Each row is a point on a landscape with many valleys, with its height.
A ball rolls from a point to the lowest of its 2 nearest points, and stops where none of them is lower. Distance is the straight distance between rows; heights are no part of it.
vezod: [154 150 172 100 162  79 113 158 140 115 127 139 112 113 133 106 131 121
  73  95 115 123 111  81 124 123 164 128 150 117]  height 1.33
midul: [131 108 128 156 199 147 133 181 114 190 144 132  97 120  99 121 147 138
 162 101 152 152 115 144 104 190 104 134 151 122]  height 3.63
pira: [121 147 121  95 164 174 127 189 138 140  72 157 115 130 139 154 145 121
 113 153 104  97 121 152 115 134  67 144 122 116]  height 6.40
fubu: [162 100 131 104  68 124  99 144 104 107 139 113 182 136 146 122 146 124
  90 153 151 119  78 111 136 133 161 179 180 157]  height 5.94
Gesem: [110 133  95  99 128 136 134 139 117 151  53 159 148 125 167 104 178 157
 117 201  89 110 108 137 130 132  72  99 139 145]  height 6.63
Paba: [128 152 122 116 141 151 161 152 141 154 134 193 145 105 118  89 133 161
 169 163 109 105  90 125 127 136  67 117 159 114]  height 6.84
Valun: [153  87 115 105 160 193 128 139 105 160 137 175 144 122 117 117  79 165
 131 164  88  90 115  74  95 176  83 182  63 125]  height 3.67
zoz: [166 116 132 138 146  59 133 128 156 134 163 129  85 140 149 155 157 157
 123 131 123 155 166 132 157 124 149 129 170 167]  height 4.40
vis: [128 167 136  81 113  82 114 166 145  82  79 132  83 101  94 141 155 117
 130 168 144 109 144 120 154 183 173 108 145 182]  height 3.61
bes: [106  69 108 191 102 170 126  81 128 165 111 110 183 189 171  95 114 132
 135 139 100 131 102 136  96 155 140 106 111 119]  height 5.49
vudu: [131 147  88 136  89 175 171 142 122 121 131 111 124 102 204 163 134 119
 150 154 122 181 190 142 166 106 134 119  50 123]  height 7.61
Zevo: [124  90 144 119 111  70 103  71 123 126 150 116 111 123  89 107 155 157
 139 120 133 151 176 121 185 152 189  79 172 141]  height 1.66
nunuz: [104 173 134 125 143 156 158 135 113 150 150 164 132  94 106 122 103 160
 204 141 124 130  86 152 123 136  72 103 174 115]  height 6.92
Donif: [108  90 111 172  78 147 126  80 128 151  91 115 196 172 181 102 144 119
 157 141  87 147 102 142 108  92 130 113 145 106]  height 5.60
Busa: [129 135 103 145 159 125 105  90  99 161  78 113 119 129 198 125 174 169
  83 138  77 155 132  71 113 106  98 125 102 142]  height 3.49
gukol: [168 160 141 110  97 150 110 152 134 108  67 142 136 105 115 107  69  88
 119 120 114 107  49 118  60  58 127 155  99 105]  height 6.16
Pebu: [131  78  97  97 140 193 148 135 117 154 128 126 146 127 123 113 110 150
 121 155 119 126 142 115 121 168  78 198  47 118]  height 3.93
roben: [112 130 127 101 126  77 101 109  88 144  82  69  51 126 185 113 164 118
 155 118  98 181 165 156 130 113 171 109 175 183]  height 3.45
zav: [ 96 139 163 110 133 118 156 163 102 135 142 140 113  96  76  78 145 161
 182 104 137 145 132 113 157 175 110  71 187 151]  height 3.01
muf: [114  96  56 109 108 180 142 137  84 162  86 126 130 103 109 117 104 137
 137 164 119 130 102 120  96 142 107 168  56 118]  height 4.18
rodaz: [ 79 134  88 139 121 187 143 119 117 145  66  97 126 162 185 168 130 102
 166 129 120 132 134 135 122 122 108 124  87 153]  height 7.71
lepu: [123 136 133 144 144 106 144 107 120 118 141 122 133 148 124 102 124 128
 136 110 136 137 126 144 117 112 129 128 161 118]  height 2.67
kuda: [147 151 137 103 133 181 139 171 112 116 124 132 109 113 117 174  60 112
 144 108 133  97 106 170  77 103  96 176 111 125]  height 6.08
befa: [161 145 146 102 133 157 144 168 113 110 107 129 122 123 114 158  45 107
 153 104 152  87  76 145  88  98 133 195 133 182]  height 5.98
kofu: [123  84 155  97 129 130  97 150 100 129 112 106 164 156 114  91 116  99
  84 105 170 108  81 171  85 143 126 146 149 119]  height 5.35
mano: [ 90  94 170 124 179 143 114 140 136 156 121 143 143 162 130 110 155 142
  96 105 121 109  93  92 159 189 131 104 167 137]  height 4.69
Zab: [188 140 160 127 135 132 114  91 172 128 171 156 184 168  90 112 103 119
 113 117 140  97 160 192 143  86  95 121  96 104]  height 5.08
nem: [144 116 116 134 160  96  98 119 182 159 135 120 131 153 167 127 134 145
  87 169 112 150 167 129 115 140 130 199  82 112]  height 4.13
berok: [123 101  77 121 108 124 131 131  79 129 112 104 130 116 114  95 117 124
  95 141 143 144 127 138  79 120 130 153  68  93]  height 4.42
tet: [141 108 148 163 129  97 129 111 123 142 153 120 130 132 106  86 144 131
 115 107 138 169 114 107 121 137 179 150 148 108]  height 2.36
beze: [165  98 126  79 138 182 155 172 150 131 146 129 135 120 127 129 114 149
  99 152 104 140 163 116 138 162  75 184  41 104]  height 4.15
boz: [ 91 145 120 165 199 172 129 149 123 157 154 139 113 113 104 126 131 128
 141 111 138 142 142 146  97 186  96 124 123  54]  height 3.95
dor: [156 124 122 105 135  73 138 138 135  82 173 140 138 137 155 138 127 152
  56 132 137  87 171 124 153  91 110 138 128 153]  height 6.15
kazad: [129  89 212 121 143 143  94 170 146 175 137 121 159 151 106 107 117  98
 118  51 139 124  64  86 131 148 152 120 178 143]  height 4.24
vur: [160  94  81 122 111 126 130 111 102 126 158 122 146 121 143 204 140 110
 122 120 145 113 213 201 150 103 156 135 103 150]  height 3.98
daz: [ 79 127 100 162 165 173 125  79  59 146 119 107  73 129 110 146 102 166
 164  91 108 127  75  86 102 150 144 122 130 124]  height 2.59
katok: [119 109  92 141 110 107 119  95 101 143 112 114 155 120 209  97 167 142
  93 158  85 160 132 100 140  98 121 146 112 121]  height 3.17
Pas: [ 74 106 136 107  86  82  86  92 134 137 138 108 146 128 224  86 155 110
  98 171 124 139 160 171 159 141 140 113 130 142]  height 7.09
vuti: [121 164 148 109 150  71  85  91 176 115 139 169  82 109 153 120 162 153
  94 148 111 129 176  98 179 170 133  97 135 107]  height 5.17
Tal: [ 87 123 119 205 161 184 170 129 150 130 169 141 136  99 163 185 118 136
 150 131 118 155 169 143 137 161 119 148 124 103]  height 4.41
doku: [ 91 143 154 130  71 141 121 105  96  96 150 121 153 113 121  91 103 123
 118 108 131 150  76 111 117  78  93  86 125  67]  height 5.81
Soz: [117  81 137 161 198 140 120 150 123 205 112 109  79 175  98 122 164 155
 145  86 121 160 105 107 109 175 133 127 143 156]  height 3.28
gon: [121 133 145 128 114  62 103  94 190 113 150 147 119 114 161 109 160 153
  83 172 122 137 146  96 174 158 171 136 152 132]  height 4.93
Bulom: [ 74 115  88 148 134 165 137  72  45 129  93  95  77 151 161 143  97 151
 143  89  86 137  84  97 106 119 124  92 142 155]  height 2.19
Gegiz: [107 147  95 128  92 132 128 120 157 145 129  92 125 149 183 139 149  93
 156 159 118 176 191 169 154 104 144 107  38  99]  height 7.54
dudu: [ 66 112  90 145 159 171 158 107 133 158 166 118 146 139 165 126 112 145
 150 116 135 151 156 112 153 147  75 139  67  93]  height 5.26
dufid: [141 127 109 126 169  73  83  48 117 146 184 130 147 116 104 137 175 136
 144 105 138 129 186 163 162 125 128  87 136  94]  height 2.77
Pemuv: [168 143 104 185 113 133 153  77 143 123 181 141 156 147 122 183 119 128
 156 105 150 135 178 160 144  95 149 127 128 119]  height 7.34
Moz: [142 120  98 100  76  58 143 116 112 106 124 135 140  97 136 111 160 143
 115 199 132 129 150 145 161 149 158 110 166 179]  height 2.95
Kolum: [122 133 220 178 115 133 129 113 170 129 151 115 142 161 103  96 119 105
 152  59 133 180  95  91 136  85 183 131 182 136]  height 3.76
ded: [117  72 125 168 130 140 133 136 118 185  89 109  99 158  90 123 162 137
 185 112 118 161  92 117 103 146 146 126 164 175]  height 2.93
madu: [112 102 123 159 108 122 135 138 108 175 100  97  76 110  63 112 173 131
 200 127 111 197 115 100 108 129 178 138 163 160]  height 2.53
pog: [155 129  72 102  66  76 140 115 112 137 126 129 147 110 146 114 141 126
 118 194 125 122 165 187 134 116 159 124 120 151]  height 3.35
gonot: [158  81 119 182 136 158 133 168 129 196  96 138 102 158  90 137 139 138
 207 129 108 150  73 137  79 126 110 133 156 171]  height 3.24
Kub: [136 126  77 166 110 116 121  70 148 140 168 125 165 151 119 183 141 106
 159 115 141 141 205 163 147  96 172 109  91  82]  height 7.41
rirok: [140 130 108 135 192  96  95 133 138 168 140 125 109 124 142 110 156 146
  89 157 125 155 146 141  99 177 122 162 111  95]  height 3.82
nofe: [107 121 120  89 149 150 157 140 165 143 131  82 151 161 219 122 141 123
 117 128 122 159 183 154 179 104  76 119  61 106]  height 5.05
ludo: [123 130 119 131 177  70  97 108 117 158 157 122  99 123 119  75 161 141
 103 134 109 157 148 139 115 158 125  95 135  73]  height 3.47
funuz: [121 164  84  86 128 144 129 171 121 128  95 151 110  96 148 134 169 139
  98 188  92 125 153 157 128 126  59 113 133 112]  height 6.53
kas: [126 117  85 140 107  99 100  87 147 154 148 113 130 150 156 141 141 108
 131 143 128 140 208 189 139 113 159 106  68  93]  height 7.48
nizam: [ 78 136 133  95 129  84  80  95 152 158  48 104  80  96 154 122 167 126
 126 170 134 163 142 150 122 187 141 110 142 143]  height 4.17
bov: [125 124 146 183 175 182 152 140 145 150 182 152 133 111 120 151 104 139
 143 119 130 147 162 193 110 152 106 122 139  71]  height 4.20
kedi: [127 128 149 125  95 145 165 115 165 115 184 142 179 156  92 116  81 128
 133 127 155  87 155 182 142 107  87 138 111 120]  height 5.22
mef: [112 121  92 197 161 167 141  78  74 149 138 116  95 108 113 149 107 155
 154 104 103 130  85  45 109 142 150 172 106 125]  height 2.94
pak: [171 104 113 135 129 154 142 186 150 166  85 137 126 131 102 144 152 122
 191 166 122 139 103 175  86 133 128 171 159 164]  height 3.57
gep: [143 110 134 121 147  73  96  44  90 116 166 113 143 113  76 118 162 142
 132  88 151 128 167 126 181 123 166  84 142 125]  height 2.31
gove: [145 123 126  59 142 144 147 180 138 105 140 132 130 136 146 111 123 147
  75 143 114 107 156 130 145 103  51 147  62  98]  height 4.19
volip: [114 115 126 113 125 186 176 149 183 124 143 125 158 151 153 171 128 118
 127 145 115 113 182 179 152 154  86 174 116 132]  height 4.76
Noleb: [116 179 149 127  74 121 131  94 119  92 146 166 156 117  89  84  86 117
 139 130 147 120 104 148 139  99  95  60 123  94]  height 5.68
rav: [ 92 113  79 162 113 156 161  73  68 135 104 123 135 120 180 124 129 159
 132 125  95 131 101  78 136 120 126 126 132 179]  height 2.60
fuguf: [ 90 130  98 165 115 157 187 114 154 122 145 130 157 136 152 155 144 137
 186 144 140 119 129 122 163 154 132 162 175 175]  height 3.25
Bugep: [123  99 110 104 141 155 132 129  81 116 144 148 136 105 160 111  87 175
 112 132 101 119  91  59 120  99  76 155  80 107]  height 3.70
Pubu: [135  96 127 194  92 180 127 101 127 124 126 123 156 150 151 136 133 149
  99 166 104 101  83  48 130 168 154 134 137 147]  height 7.96
kiver: [193 190 181 193 128 119 129 115 178 130 146 131  93 141 101 138 124 116
 175  84 111 177 108 115 121  61 152 117 158 117]  height 3.23
rini: [179  85 136 142 165 189 115 114 127 135 127 157 127 153 133 112  55 143
 135 155  69  82 105  63  56 152 109 159  79 118]  height 3.36
fabuz: [ 96 165 155 132 103 154 151 110 180 118 128 147 174 159 131 100  92 111
 177 134 121 119  98 172 119  73  72 119 145  93]  height 5.45
Baza: [ 96 108 165 126 189 146  84 116 119 135  88 105 128 168 153 130 147 130
  52  88 131 112  99  97 124 156 125 128 132 126]  height 4.74
Bateb: [183 163 109 128  93 112 110 120 134 108 103 133 121 141  93 130 120  98
 128 140 133 127 126 179  82  63 148 122 107 105]  height 6.38
kisud: [123 112 117 105  85  61 113 102 109 127 120 108  94  98 135 100 165 133
 137 161 125 153 163 158 162 170 183  87 170 165]  height 2.42
mut: [135 136 159  70 167  68  79 127 113  85 118 131  77 118 113 136 140 140
  86  94 146 102 173 116 172 164 149  82 143 148]  height 5.61
Bev: [ 85 114 133 111 102 166  93 119  68 102 113 114 130 117 131 110 104 116
 111  90 133 137  51 103  98  83  89  85 115  59]  height 5.91
Medu: [ 55  82  88 183 127 170 151  80 113 165 140 104 166 161 147 110 108 138
 156 108 123 143 116 102 133 167 120 123  86 114]  height 5.37
Masel: [ 94 115 112 151 104 104 142 119 121 156 113  97 101 119  76  89 173 134
 188 134 125 200 139 135 136 170 191 111 175 133]  height 2.03
Fupe: [128 139 144  99 166 184 116 182  96 111 149 133  85 108 131 170  69 118
 111  90 128 109 138 170  93 103  69 121  93  86]  height 6.18
fano: [202 124 144 112 103  79 143 181 141 123 141 152 126 101  88 123 127 141
 121 146 146 107 118 105 140 123 184 154 140 201]  height 5.57
litu: [105 144 171 166 205 156 135 119 134 172 154 142 102 144 115 118 106 150
 196  59 123 149  86 128 112 127  84 108 170  94]  height 7.08
Marur: [122 122 128 122 113 107 142 136 126  68 128 103 137 149 168 144 123 129
  72 110 136 119 138  92 133  80 121 165 110 155]  height 6.28
sufe: [ 64 129 156 106  90  96  74 108 159  78 135  98 131 144 140 119 142 105
  85 124 140 158 152 100 160 143 144  87 106  77]  height 6.88
Badu: [120 156 104 134  97 129 189 157 159  83 127 132 130 119 134 170 152 124
 170 166 150 120 147 140 175 135 134 128 185 202]  height 3.58
razet: [144 140 121  81 166 112 118 164  69 107 118 104  83 117  97 117 113 115
  94  94 164  93 132 177  81 122 106 112 131 145]  height 5.00
tumod: [125 146 121 133 133 149 145 151 135 146  78 187 142 111 130  91 167 145
 155 193  89  87  68  83 137 141  97 107 155 121]  height 6.75
nep: [140 167 183 181 113 119 172 126 190 123 158 147 155 113  98 117  98  97
 170 116 135 107  93  76 157 112 160 136 163 139]  height 2.52
vakav: [100 152 111 135 158 141 137 126  75 122 176 147 109  88 147 151  87 179
 128 109 106 127 107  60 121 108  82 156  91 102]  height 3.48
monel: [109 133 141 123 122  96 129 109 124 116  98  89 106 152 147 120 163 119
 150 103 111 172 138 140 139 109 158 106 198 143]  height 3.07
tolig: [214 178 137 132  90 120 106 124 129 112  86 154 136 129  93  98  76  81
 123 129 133 133  82 170  82  53 139 123  98 114]  height 6.29
linav: [ 77  94 120 117  98 152 104 122 111 158  82 102 177 134 123 139 154 110
  87 178 166 120  99 126 135 219 152 126 135 172]  height 6.14
Mup: [ 59 124 133 114  96  79  82  88 153 126 126  91 128 120 173 114 148 118
  85 153 138 157 170 126 155 159 141 104  93 115]  height 6.99
fut: [167 100 113  86 152 124  96 123 135 118 164 122 126 149 132 167 135 127
  91 115 130 103 193 167 153  67  92 109  72  90]  height 4.75
lano: [196  87  64 112  85  98 134  98  90 133 164 129 168 124 124 134 130 133
 110 155 132 104 191 190 129  98 151 149  78 146]  height 3.69
Pava: [136 179 146 208 120 125 135 111 197 112 122 123 111 138 140 149 156  81
 174 145 101 127 113  82 127  63 158 160 138  76]  height 2.48
pemok: [156 100 138 118 129 145 149 127  65 119 131 133 149 122 124 128  59 148
 139 111 143  98  64 123  91 108 125 194 140 181]  height 5.85
zad: [ 79 125 119 132 102 120 151 107 112 119 132 109 158 129  98  87 142 111
 147 118 150 130 124 163 118 155 129 105 165 110]  height 2.27
Refik: [147 120 147 174 107 154 112 121 134 122 139 132 165 118 131 117 153 122
 107 149 109 117  70  32 138 135 174 161 150 118]  height 8.03
Biba: [114 148 102 126  61  95 117 107 138  74  88 115 122 144 126 140 136  88
 136 148 130 138 133 146 100  77 164 103 120 117]  height 6.51
kuruk: [ 96 134 156  92  79  86  51 123 144  69 116 117 119 141 143 117 141  91
  78 132 133 127 126 137 127 122 150  91 140  78]  height 6.76
naf: [115 169 107 105  95 102 151 156 165  83  89 132 107 115 116 176 160 114
 154 194 138 114 155 152 157 147 149 122 162 174]  height 3.91
toz: [114 149 152 100  55 104  80 137 155  67  94 127 143 136 130 122 131  82
  96 157 127 124 102 125 103  73 150  97 119  70]  height 6.64
kis: [112 172 133 113 138 121 124 132 112 122 154 133 123  98  75 111  58  97
 119  70 160  94 124 110 114 150 129  92  93  90]  height 4.97
kesan: [108 152 180 153 187 162 145 145 125 155 170 153 116 110 122 172  90 149
 199 104 129 155  92 176 125 123  72 104 186 128]  height 7.00
Kam: [194 161  99 121 122 115 118 155  81 130 116 187  94  53  68 159 161 146
 154 145 135 128 147 120 131 143 151  68 139 129]  height 2.51
zaziz: [146 160  80 111 121 131 158 144  74  84 147 148 103  88 137 162 129 155
 104 131 138 113 169 124 136 108  84 111 127 144]  height 4.28
gonuv: [170 168 111 122 126 106 116 171 129 104  99 152  65  66  77 176 165 120
 146 165 137 121 152  99 150 168 181 104 130 160]  height 3.09
Fenu: [131 119  78 120 119 139 142 131 102 139 161 104 127 121 117 106 104 132
 131 122 131 141 163 162 105 112  97 117  77  82]  height 4.60
zib: [114 141  96 166 148 140 152  96  75 145 167 155 120  75 110 117 105 171
 160 126 103 135  85  66 112 147 125 173 115 110]  height 3.22
lilom: [142  79 115 119 134 141 101  99 144 139 131 155 139 105 118 215 159  96
 121 132 128 127 204 218 153 108 159 140  87  89]  height 4.27
lede: [111 123 110 151  63 115 146 103 154 122  86 114 184 162 173 118 150 100
 167 168  99 146 110 160 118  81 157 149 162 141]  height 5.70
Sedod: [112 151 196 111 133 128 123 149 157 107 113 126 148 150 104 105  58  67
 135  59 166 106  88 158 104 122 136 115 152 124]  height 5.64
fodi: [130 110 171 125 159  81 102 180 163 161 123 121  80 165  98 131 147 110
 147 103 147 156 134 172  96 128 141 130 159 147]  height 5.93
ruve: [100 121 186 102 103 137 112 145 121  86 121  99 164 159 107 110  96  79
 110  81 184 104  80 183 109 120 121 117 176 128]  height 5.51
vato: [128 173 109 124 139 129 146 153 104  61 143 141  87  96 140 200 136 137
 106 109 149 109 172 102 157 136 112 119 145 165]  height 4.04
vunok: [ 78 106 122 158 154 209 181 149 143 134 177 141 157 113 148 188  97 148
 148 139 115 120 164 157 152 163  85 178 118 122]  height 4.57
zabu: [190 153 139 125 181  95 119 158 128 132 147 151 134  93 153  89 100 136
  69  94  99 107 115  47 102 119 121 166 115 112]  height 2.09
fiki: [163 129 196  95 150  66  73 141 131 112 144 118 111 135  98 109 106  96
  70  63 156 111 125 115 130 141 187  96 142 112]  height 2.16
gok: [112 105 108 108 164 181 171 117 155 141 143  94 146 159 199 119 113 137
 143 123 122 168 155 124 159 119  75 136  50  74]  height 5.16
bag: [134 118 149 112 138 102 115 184 162 150 112 136 140 108  89 103 131 100
  96 171 161 105 106 112 132 201 189 172 111 154]  height 3.21
litof: [123 165  94 109 117 130 138 174 136 101 111 133 118 100  98 144 125 114
  96 166 155 101 143 113 124 148 138 148  80 140]  height 5.09
zezab: [ 91 121 118 107 111 150 169 143 167 126 158  97 170 167 194 121 137 117
 140 145 115 130 201 185 180 112  86 129  93 138]  height 4.94
Ziga: [112 113 113 107  96 166  99 136  91 112  61 130 122 121 127 118  92 117
 121 125 114 107  31  97  71  72 104 119  79  85]  height 6.03
Sen: [113  86 195 102 165 108 110 184 137 167 133 139 135 142 108  83 147 127
 100  80 129 122  95  97 148 170 136 110 175 153]  height 4.47
meli: [104 180 114 112 177 111  99 133 143 133  86 109  76 114 166 169 167 136
  79 153 122 154 150 106 116 132  98 136  97 124]  height 4.05
nom: [137 188 140 209 112 152 156 114 187 117 154 140 133 120 107 145 111  91
 189 129 121 120 112  99 139  95 149 149 135  95]  height 2.08
bupev: [136 125 120  72 110 147 159 165 100 102 149 145 129  93 126  94  79 160
 109 142 132 107 115 103 138  90  72 145  65  99]  height 3.94
noro: [109  92 129  85 145 123 122 158 104 112 121  89 130 148 118  91 122 103
  77 103 152  98 128 187  82 113  92 140 113 124]  height 5.19
Puruf: [103 140 147 119 109 170 163 130 170 130 165 143 170 151 109 111  95 133
 159 135 114 116 140 216 131 112  51 122 131  84]  height 5.34
vog: [210 142 128 101 160  94 116 150 124 105 152 172 121 115 127 177 144 152
  83 133 137  84 174 146 144 104 115 124 139 139]  height 5.99
sazi: [204 126 136  87 125 128  97 118 149 121 145 159 157 148 106 166 126 113
  95 122 121 104 176 186 147  48  85 125  65  83]  height 4.90
Tivi: [118 154 183 178 136 145 150  94 152 126 140 111 101 139  97 115 106 121
 186  63 126 168  89  89 128  75 162 139 176 124]  height 3.54
gili: [118 121 157 173 128 147 174 111 182 117 161 150 176 159 127 131 130 134
 173 127 126  98 100  85 157 130 137 170 170 157]  height 2.92
Pomut: [133  92 149 207 184 156 144 117 144 182 161 119 118 158 123 148 118 150
 205  69 123 164  96 120 107 133 120 160 161 127]  height 7.15
nedeg: [179 137 137  65 168  73 102 132  98  94 141 146 112 118 101 163 139 128
  99 101 167  73 167 141 161 113 124  95 146 163]  height 5.82
Turu: [120 144 145 108 165 187 130 191 148 134 112 138 118 131 133 151 122 112
 111 119 109 116 148 193  87 123  59 133 116  68]  height 6.30
nuna: [ 70 117  96 125  80 144 140 114 135 138  71 101 182 122 150 146 150 113
 117 187 145 141 127 111 155 160 149 144  90 177]  height 5.97
Sev: [179 116 102 124 121 133 148 171 143 140 114 131 125 121 132 160 142 120
 147 168 119 134 155 207 105 129 133 169 157 139]  height 3.87
fipa: [140 136 123  83 153 105  97 140 160  97 137 133  99 144 157 175 147 131
  71 141 130 118 192 134 158  85  95  90  66  93]  height 4.56
bati: [ 97 158 122 125 159 105  98  94 110 148  90 101  97 103 161 130 174 150
  63 142 111 163 143  60 132 127 118 134  83 123]  height 3.77
Vuvi: [144 147  66 108 121 114 166 141  53 125 139 128  99  72 103 108 125 155
 122 142 147 130 130 145 109 145 111 119 141 148]  height 4.52
foli: [185  99 147 152 166 153 115 126 134 149 106 165 142 155 140  96  95 144
 133 111  91  98  63  89  68 121 116 139 128 110]  height 3.00
riteb: [193 113 149 131  76  93 149 155 132 109 134 154 166 111 123 108 139 143
 120 169 138 131  90 102 127 105 171 164 167 177]  height 5.76
Zivo: [150 155 113  80 123 109 144 164  57  88 100 122  73  89  78 119 123 135
 137 115 159 113 114 151 106 138 117  92 163 165]  height 4.77
rizi: [121 113 170 100 150  77  63 105 119  91 143 116 149 149  69 116 121  94
  91  68 179  80 153 155 144 146 165  83 118 115]  height 2.81
fese: [ 82 130 134 112 201 130 112 133 100 119  93 108  98 151 143 125 140 123
  85  76 139 128 123 105 113 141  97 132 124 124]  height 4.55
tufek: [ 65 121 130 169 129 178 154 106 146 134  86 111 141 178 145 136 110 154
 116 156 106  95 101  93 132 170 100  90 125 159]  height 7.84
Difu: [123 123 147 139  78 159 142 130 150 102 158 162 190  98 141 104 100 122
 128 147 115 103  78  53 143  88 123 151  91  91]  height 8.16
rodef: [179 158 165 134 100  81 120 140 140 155 134 154 109  77  60  94 137 128
 143 124 109 159 124  70 146 122 191  72 144 133]  height 1.09
gabo: [ 87  96 127  93  81 137  94 123 104 137 101 101 167 150 159 126 170 107
 102 150 146 132 100 148 149 172 135 110 190 168]  height 6.24
pesu: [125  99  70 158  73 129 155  98  73 132 124 122 182 118 204  99 139 148
 126 150  97 140 126  92 141  97 124 149 112 157]  height 2.91
beri: [171 181 141 196 131 108 120 103 191 116 121 125  89 148 138 161 159 107
 175 129  93 168 119 129 111  59 162 127 163  80]  height 2.87
Lunit: [116 161 121 101 165  96 108 141 131 106 118 104  87 131 165 145 150 128
  77 117 128 132 171 138 127 118  93 118 118 126]  height 4.29
vodok: [109 126 101 110 127 135 131 126  91 122 168 122 126 116  64 106  86 126
 123 103 174 111 152 153 118 144 109 102  64  84]  height 4.78
gel: [120 108 151  78  64 120  94 147 115 103 137  98 161 158 148 129 169 112
  93 146 154 127  94 135 163 145 147 133 214 156]  height 6.10
ruf: [130 127 149 135 137  78 124 142 171 138 160 138 113 127  84 122 142 124
 124 143 161 125 149 104 160 194 196 140 133 160]  height 2.55
kodo: [107  96 122 178 161 157 162  94 112 152 161 105 136 162 135 155  86 142
 191  76 146 139 118 160  96 139 136 186 151 142]  height 7.22
Dadi: [124 175 140 124 142 132 168 147 128  79 136 123  74 111 114 159 138 138
 148  92 135 129 148  84 156 142 145 122 174 157]  height 3.73
lut: [137 126 107 119  63 110 175 110  86  85 125 116 142 110 139 121 101 128
 131 131 150 125  98 160 117  79 129 145 171 178]  height 6.52
toru: [111 112 204 148 116 163 120 125 149 132 157 111 161 164 111 115 132 114
 133  64 133 134  91  71 163 132 177 129 194 132]  height 3.99
sapuv: [129 132  98  76 113 114 109 161 142 124 111 131 110 129  80 153 124 106
  79 157 158  94 171 155 134 151 152 133  61 130]  height 4.87
Noso: [145 135 133 137 185  70  94  80 146 145 193 135 125 136 116 104 161 149
 116 106 118 122 176 158 136 128 101  71 139  73]  height 3.11
pag: [157 126 109 102 145 125 101 124 163 131 138 151 136 131  73 185 140 101
 124 129 163  95 180 186 149 142 158 126  92  99]  height 4.58
dak: [107 112  93 163 159 191 140 110 146 173  93 115 145 164 150 156 132 142
 146 151 110 109 138 138 124 175  95 125 109 154]  height 7.77
mus: [135 123 105 180 123 125 164  99 127 121 185  92 134 162 144 164  91 120
 153  76 161 142 169 177 115 109 148 160 135 150]  height 7.28
bubol: [101 146  93 140 104 195 167 128 111 154  94 103 152 115 215 166 139 135
 177 145 118 159 156 132 152 110 105 118  52 149]  height 7.66
pebir: [123 196 173 126 107 140 140 120 150 104 130 160 148 140 103  94  88 107
 161 115 136 116 101 170 138  93  88  66 161 125]  height 5.56
fufu: [174 113 152 129 111  44 114 112 187 126 165 165  94 136 149 123 153 166
 126 150 123 138 140 118 165 106 161 119 169 144]  height 4.64
sizo: [ 97 100 145 179  82 197 137 115 136 113 117 102 147 160 159 141  91 152
  88 177 111 103  84  57 123 162 116 113  96 157]  height 7.90
Guk: [166 124 112 130 158 104 145 161 143 135 153 125 120 142 159 164 152 138
 131 141 127 142 163 167 130 133 126 159 161 165]  height 4.14
Kab: [133 143 187 127 150 115 125 185 173 153 118 129 121 161  89 109 116  95
 170  86 157 135 102 171 108 126 126 112 163 145]  height 5.79
ludob: [152  53 123 103 136 151 108 157  97 146  64 131 152 155 109 103 119 123
  98 148 142  96  74 145  78 168 131 162 132 151]  height 5.55
Zige: [123 144 161  94 156  66  61  96 168  96 121 145  55 119 134 140 145 141
  80 125 152 111 178 109 176 175 156 110 127 137]  height 5.39
masos: [148  62 124  90 128 178 134 147  78 127  96 135 148 149 115 126  66 145
 115 141 118  68  81 136  72 147 109 184 102 165]  height 5.71
saru: [ 88 130 143 132 105 109 145 135 117 129 119 113 130 117  67  77 152 134
 189 124 149 164 130 141 139 178 142  78 188 122]  height 2.57
siru: [119 133 152 161 114 155 124 122 151 130 147 153 177  97 143 112  85  99
 120 117  93  83  60  17 144 126 137 137 117 101]  height 8.10
Toze: [193 162 114 121 138 106 146 169 118 109 139 151  99  90 107 151 106 128
  93 117 150  89 136  90 118 141 161 158 109 164]  height 5.33
vefu: [162 136 165 167 115  79 131 120 150 144 164 142 127 121  69  99 140 138
 138 117 138 151 133  89 142 140 200 114 147 121]  height 1.84
Vuzo: [121 137 114 106 147  81  82 116 106 150  69  80  26 107 153 127 160 120
 128 127 118 187 151 147 108 161 167 121 147 159]  height 3.78
Rozi: [188 177 121 143 113 112 144 113 112 119 143 174 108  69  63 137 135 138
 173 113 136 136 129  87 156 116 156  80 144 139]  height 1.91
siku: [127 148 131  99  88 111 164 147 107  53 111 127 124 124 134 145 128 120
 104 117 151 110 112 112 129  85 129 144 162 173]  height 6.41
Zufo: [197 134 130 130 173 113 100 153 117 150 114 148 130 109 135  91 120 130
  95 123  98 123  96  81  62 118 133 178 106  96]  height 2.54
Sut: [100 160 152 127 140 141 169 133 109 114 134 141  96 100 107 111 124 154
 167  90 120 140  94  77 145 133 127 114 186 154]  height 3.41
Vit: [102 119 103 136  81 122 117  99 156 139  70 106 164 144 187 142 157  99
 119 188 110 143 122 135 131 112 169 169 108 159]  height 5.83

For each start below, name the point where the ball stops.
Ziga | Bulom
Sen | nom
riteb | Zevo
lede | Masel
Zab | Bulom
beze | vezod
Mup | Bulom
vodok | vezod
Baza | Bulom

Call two points neighbours if one is among the 2 nearest of the other. Go from one point of each pair to the other, from neighbour to neighbour, staying as low as possible. Name the highest point that can't be avoided.
zad, rodef | lepu
nom, rodef | naf
zad, Masel | saru
